Points, in no order, along strands that fork, close into loops and pass close to each other.
In the rows, 128 means zero.
Points whose rows are less than 107 apart are linked; no others are. Some points are linked to none.
j_355: 138	94	118	112	139	116	115	63	136	88	87	98	152	145	97	110	114	171	112	142	149	163	106	148	117
j_204: 102	180	121	156	163	123	119	148	135	115	121	158	147	152	162	126	136	104	149	144	141	112	107	144	142
j_499: 82	130	118	124	141	107	124	133	123	109	149	117	143	154	110	122	152	94	211	132	131	145	128	140	73
j_630: 134	111	143	118	138	178	104	166	100	118	131	102	139	158	154	139	153	61	111	83	102	126	145	141	129
j_344: 102	151	104	119	166	101	149	117	133	129	103	169	156	169	119	86	114	163	123	96	127	124	110	153	87
j_272: 114	168	127	137	108	150	81	87	92	98	141	110	123	130	107	82	154	68	166	150	151	137	128	110	125
j_159: 132	110	166	123	122	160	156	153	83	168	145	96	125	82	154	158	145	101	89	103	102	150	125	115	156
j_154: 170	52	144	78	135	125	91	118	103	100	99	139	138	108	130	167	155	150	115	114	115	109	160	95	170
j_624: 161	97	118	135	128	145	149	114	125	165	110	106	101	109	115	148	145	121	120	142	130	150	112	118	154
j_322: 105	151	122	86	129	180	165	59	129	123	109	155	108	170	141	89	129	128	185	145	116	177	121	125	109
j_744: 127	121	152	122	118	98	67	99	126	93	130	112	140	78	127	149	122	166	84	127	148	100	127	89	191
j_742: 115	158	133	88	146	158	181	60	131	89	102	144	99	178	142	67	115	143	136	134	125	157	130	129	123
j_776: 167	126	131	89	158	106	102	91	105	114	129	109	140	140	114	126	164	110	148	111	127	146	165	145	101
j_500: 94	121	102	109	140	114	177	123	138	139	94	151	145	166	126	100	86	176	147	121	152	140	120	158	90
j_605: 143	119	120	128	131	163	124	99	129	162	133	100	103	128	118	135	148	75	117	123	139	163	129	124	151
j_457: 135	100	116	96	131	134	173	76	129	164	106	121	85	154	107	119	107	146	168	134	168	157	132	135	115
j_987: 139	65	143	141	87	149	168	170	120	144	120	94	108	84	138	166	124	163	113	143	119	118	135	117	134
j_139: 125	159	129	108	128	103	137	129	103	177	142	131	112	119	141	143	127	88	161	158	159	116	149	118	160
j_761: 127	133	121	148	133	122	148	167	146	174	117	153	98	135	131	141	151	113	122	102	80	96	108	91	118
j_181: 141	114	135	140	145	89	131	128	142	116	94	122	141	119	143	148	94	198	127	151	161	119	110	135	134
j_781: 131	58	116	146	121	140	156	126	113	144	101	77	124	98	103	160	136	151	117	145	142	128	109	94	140
j_216: 168	131	135	126	163	120	129	109	122	146	112	159	108	84	135	124	131	193	119	105	126	112	122	103	183
j_544: 132	147	129	112	161	99	128	121	94	111	147	114	124	145	120	123	166	98	197	118	123	137	158	143	79
j_811: 113	164	150	138	128	135	120	169	133	158	112	172	139	138	173	119	124	119	119	128	129	101	117	118	160
j_766: 88	163	103	110	87	135	105	86	152	133	119	145	97	161	125	80	125	81	164	154	158	111	141	99	127
j_297: 129	154	109	99	111	113	157	114	99	186	126	135	119	131	112	110	138	88	171	147	139	144	162	127	131
j_439: 115	122	122	135	112	145	179	143	116	118	160	106	127	109	124	157	161	93	164	202	108	147	89	153	89
j_663: 107	189	109	150	130	141	104	129	143	102	146	171	154	158	149	90	143	94	143	145	128	127	126	169	136
j_375: 149	82	115	103	125	78	119	155	98	113	97	138	140	143	111	160	126	138	125	141	108	113	138	131	96
j_775: 108	177	133	148	143	136	143	138	125	119	107	120	144	135	169	134	151	124	164	176	134	144	106	138	129
j_425: 129	130	109	117	108	144	151	91	156	165	110	147	93	135	148	136	101	139	159	178	167	151	130	138	141
j_959: 132	128	120	108	121	157	101	86	162	74	112	99	109	167	150	115	150	94	139	125	125	139	172	133	99
j_523: 151	121	140	141	119	102	135	146	122	104	169	107	132	90	128	151	126	149	93	154	100	120	128	154	117
j_845: 74	178	107	123	113	125	126	117	132	145	116	151	108	152	152	81	106	103	141	127	175	110	137	127	140
j_683: 100	142	164	160	72	142	106	145	170	121	147	104	109	92	152	137	105	138	91	118	146	120	148	96	146
j_529: 164	165	142	143	134	107	130	112	118	105	138	105	147	110	113	125	141	150	109	159	110	161	126	153	129
j_143: 147	177	125	121	125	115	150	118	89	142	150	132	148	106	119	126	135	138	197	199	129	163	118	154	128
j_111: 129	151	116	123	116	136	100	109	121	76	182	114	157	134	99	119	167	63	146	164	97	149	145	160	93
j_395: 123	165	114	94	116	112	140	105	112	152	151	158	124	131	109	109	134	134	214	180	134	150	142	137	120
j_712: 149	86	133	95	127	79	121	151	68	111	83	100	157	141	118	142	154	122	105	140	120	113	125	111	122
j_786: 100	106	103	108	126	126	148	113	144	153	115	137	100	169	117	113	111	134	155	97	141	145	148	143	90
j_36: 99	180	134	137	97	123	103	102	110	112	164	80	119	110	109	95	145	78	134	153	152	139	145	127	118
j_39: 148	133	133	139	103	161	152	159	128	152	114	114	154	117	137	123	113	159	98	109	109	167	152	155	137
j_835: 114	176	102	141	145	89	110	111	147	106	131	141	136	145	85	78	121	142	132	96	118	125	116	141	80
j_7: 157	116	137	162	133	158	137	152	146	146	113	138	150	102	129	131	124	175	82	106	88	150	113	130	154
j_27: 118	129	165	133	126	93	117	178	150	114	145	171	127	104	152	177	121	119	101	141	113	72	118	101	115
j_454: 102	115	138	162	151	128	116	121	123	105	98	87	148	119	152	133	127	138	109	109	164	132	82	110	143
j_863: 138	162	113	140	128	118	96	123	134	94	134	128	127	149	104	81	141	117	106	80	103	128	152	139	94
j_182: 116	98	125	141	129	127	184	152	100	129	160	102	124	99	140	160	174	93	103	152	105	125	73	139	100
j_548: 100	136	122	148	129	160	152	131	126	135	119	86	123	140	147	141	149	101	168	164	128	161	107	131	110
j_929: 106	111	142	104	91	143	98	113	144	127	107	117	96	146	150	118	112	99	121	102	158	107	178	84	129
j_483: 187	111	135	98	156	110	95	104	131	91	122	117	122	115	128	147	151	139	118	119	112	124	177	119	141
j_515: 67	140	113	142	167	141	149	104	140	161	113	103	128	159	122	119	125	117	163	117	171	134	58	100	99
j_888: 148	99	128	149	93	132	165	181	132	161	134	141	98	92	119	154	118	168	109	143	98	92	129	97	137
j_473: 162	128	174	79	117	150	99	146	134	117	118	141	129	117	133	100	142	151	121	47	104	86	185	77	138
j_218: 134	146	143	148	164	145	82	120	127	89	130	132	128	146	157	97	130	123	105	71	133	114	131	137	130
j_434: 141	56	169	103	125	150	120	166	99	130	152	140	164	78	75	148	156	163	82	81	81	120	79	106	154
j_535: 145	113	154	122	152	104	66	112	149	67	134	122	132	90	133	155	139	159	109	108	119	95	141	90	148
j_526: 168	134	119	119	100	86	129	147	126	151	81	150	145	122	112	118	93	208	104	162	111	98	127	106	147
j_812: 157	108	148	97	161	125	119	106	132	119	106	165	127	101	134	103	101	232	108	67	119	128	144	122	164
j_954: 125	98	137	128	157	145	116	144	121	169	153	140	146	143	118	172	88	117	136	95	153	148	117	157	140
j_705: 130	113	107	160	154	103	163	149	111	133	123	101	143	119	100	147	123	150	132	139	124	119	84	135	90
j_931: 99	131	94	99	115	173	168	99	157	149	125	156	124	186	135	91	130	115	179	154	122	180	113	147	123
j_538: 94	158	103	163	151	179	114	129	109	122	137	106	138	163	136	89	140	81	124	95	145	155	88	151	148
j_260: 87	180	120	174	108	106	145	159	148	148	128	122	145	109	120	109	117	138	129	135	140	129	118	125	108
j_346: 98	110	138	163	146	109	145	168	125	125	122	86	142	113	137	167	120	144	113	117	136	116	92	118	107
j_61: 105	122	155	164	112	118	102	142	181	117	174	122	113	83	134	177	102	132	98	117	138	122	117	113	133
j_844: 129	69	163	111	93	131	116	152	134	141	121	124	124	110	131	164	108	146	117	104	134	124	152	103	137
j_481: 147	61	167	115	122	172	150	160	97	150	151	123	131	80	119	168	154	125	88	93	88	129	99	108	158
j_390: 154	132	117	169	103	137	156	119	169	155	129	120	98	107	119	147	88	165	152	177	149	133	129	135	128
j_828: 190	97	116	166	135	141	179	129	127	129	150	135	89	100	116	166	131	134	148	194	107	91	100	146	155
j_756: 106	105	117	106	101	73	112	149	118	115	111	127	148	144	108	144	119	110	143	139	149	117	160	132	90
j_450: 122	119	131	94	140	142	166	82	123	96	87	125	105	176	136	65	120	150	108	87	123	163	149	147	121
j_780: 120	140	155	125	137	114	126	176	120	146	127	138	105	123	135	118	150	123	108	78	80	90	147	81	115
j_900: 147	124	129	135	166	95	98	102	138	115	122	154	117	118	126	164	153	103	125	186	134	116	104	115	152
j_874: 145	131	154	116	144	80	111	154	115	116	124	156	138	101	150	178	137	114	111	164	129	74	117	105	151
j_598: 103	169	150	148	78	113	117	126	144	109	173	76	107	83	128	122	131	101	104	132	144	127	155	115	113
j_787: 82	151	95	135	117	167	93	159	148	119	204	123	131	183	160	93	116	87	165	105	143	137	137	167	154
j_477: 142	126	149	148	121	86	127	163	143	110	124	122	128	70	137	159	92	212	122	147	127	98	131	109	143
j_286: 139	124	127	109	139	111	109	113	118	112	180	121	163	125	88	156	155	62	116	145	121	162	137	177	124
j_682: 162	122	134	144	106	87	152	170	113	144	132	133	127	85	115	151	91	194	113	164	113	72	129	117	150
j_119: 132	92	142	130	132	120	141	134	106	93	131	119	144	97	144	166	180	89	70	162	104	121	82	128	143
j_562: 100	140	158	149	122	108	84	172	173	121	141	159	124	125	139	165	104	120	106	101	126	91	123	96	121
j_770: 102	176	139	121	123	129	143	132	119	157	88	164	118	152	180	103	110	129	120	122	164	104	136	116	158
j_54: 130	102	152	98	128	141	102	107	131	133	120	127	93	123	142	105	130	141	115	48	131	108	163	81	145
j_239: 144	87	136	126	119	154	109	148	111	92	120	126	159	135	138	154	162	66	86	127	94	129	123	126	131
j_30: 103	134	112	139	134	96	150	115	137	138	82	125	156	144	119	112	80	194	133	155	182	122	103	131	97
j_33: 119	119	120	151	135	126	125	94	154	102	94	113	128	146	122	110	134	143	132	123	138	142	104	114	110
j_393: 149	143	176	114	112	118	105	164	103	117	132	132	153	103	118	107	143	133	88	83	94	96	154	93	126
j_263: 131	169	138	125	183	132	129	119	137	130	133	169	112	159	160	89	124	142	122	57	106	118	145	144	118
j_999: 87	143	87	135	142	183	86	140	110	119	187	123	124	175	135	82	134	59	149	116	158	133	114	146	148
j_441: 172	167	118	123	124	120	128	86	138	108	115	136	152	142	104	93	129	156	127	152	109	172	141	171	125
j_884: 169	113	117	165	169	144	150	133	137	150	128	143	128	93	128	131	121	196	113	107	109	122	101	123	155
j_814: 129	95	135	114	96	104	99	113	151	122	127	115	110	122	114	152	104	113	126	118	157	129	160	120	111
j_689: 140	180	93	138	121	137	113	113	154	99	131	154	169	153	114	74	152	126	136	139	100	175	140	180	119
j_670: 70	134	99	133	95	141	100	141	173	143	180	121	114	169	120	110	105	90	153	94	137	138	159	136	122
j_285: 121	116	121	111	127	147	117	108	109	148	159	119	143	135	116	152	146	48	138	146	142	159	146	161	153
j_754: 148	122	106	154	134	103	167	153	133	172	134	147	103	87	107	134	144	149	100	124	83	91	100	82	119
j_672: 66	122	95	114	111	123	122	111	151	155	141	129	116	171	101	94	86	113	145	75	162	139	130	138	99
j_572: 139	99	172	107	141	169	117	144	94	138	126	90	134	129	167	167	142	93	113	86	127	149	160	137	155
j_21: 153	115	124	119	117	134	154	165	105	161	179	154	131	98	137	185	115	107	122	166	121	121	154	175	139
j_927: 95	134	93	111	119	157	91	72	142	82	134	141	94	176	109	71	118	91	127	137	167	125	132	128	112
j_790: 147	163	97	135	108	149	79	123	126	75	157	128	145	136	105	89	148	70	108	131	112	110	158	150	113
j_369: 115	168	119	159	101	108	159	146	142	164	138	114	120	96	121	135	95	155	138	174	138	126	128	134	118
j_762: 131	122	108	145	129	102	140	120	113	121	97	109	151	135	94	128	145	137	141	173	120	131	80	111	93
j_279: 81	119	104	134	150	121	154	112	120	141	122	118	151	153	102	127	121	130	204	138	160	140	93	126	73
j_46: 193	94	104	137	159	110	131	101	132	118	122	156	114	121	105	162	133	139	140	194	115	110	103	137	147
j_940: 125	158	141	162	154	172	107	139	133	98	127	119	145	148	168	108	128	122	99	83	124	149	110	167	153
j_971: 124	132	149	114	108	140	99	139	155	153	141	161	149	153	125	118	76	137	110	70	135	132	161	143	120
j_956: 149	124	138	108	127	92	117	126	138	126	85	167	140	122	126	101	92	231	107	96	117	105	145	117	140
j_379: 152	110	116	135	128	149	153	156	114	181	92	140	108	137	140	141	151	114	113	119	103	131	120	103	143
j_642: 138	113	117	124	126	167	160	104	137	137	80	121	141	151	141	101	106	163	101	93	134	181	132	158	141
j_601: 170	83	128	153	119	143	156	152	127	142	165	148	120	105	125	191	90	136	126	174	136	96	128	160	146
j_556: 142	135	129	112	139	121	147	157	128	169	152	144	98	126	161	179	133	92	147	158	121	115	151	137	146

How many points has the smallest loop of links through each point below? Write 0 if it is on no loop.
j_999: 12
j_33: 5
j_379: 7
j_181: 17
j_775: 0
j_929: 11

A fork is a point with three links, a tip a point with one. Leave the first point through the second and follow the links. Name the first fork or tip that comes.
j_322 / j_742: j_682
j_139 / j_556: j_272
j_956 / j_812: j_931
j_598 / j_683: j_143
j_434 / j_481: j_204

A tip is a point with one link. Name the tips that can be reached along the links from each point below, in the order of the rows.
j_548: j_523, j_434, j_927
j_705: j_355
j_670: j_712, j_931, j_260, j_263
j_776: j_154, j_744, j_515
j_27: j_272, j_143

Name the points in between on the shortest way along the links from the first point to the second, in order.
j_845 / j_630: j_770 j_811 j_204 j_775 j_548 j_439 j_182 j_119 j_239
j_216 / j_390: j_812 j_956 j_526 j_682 j_477 j_181 j_30 j_500 j_786 j_457 j_425
j_761 / j_940: j_379 j_624 j_605 j_285 j_286 j_111 j_790 j_863 j_218
j_828 / j_143: j_601 j_21 j_556 j_139 j_297 j_395
j_931 / j_181: j_322 j_742 j_450 j_642 j_39 j_7 j_884 j_216 j_812 j_956 j_526 j_682 j_477
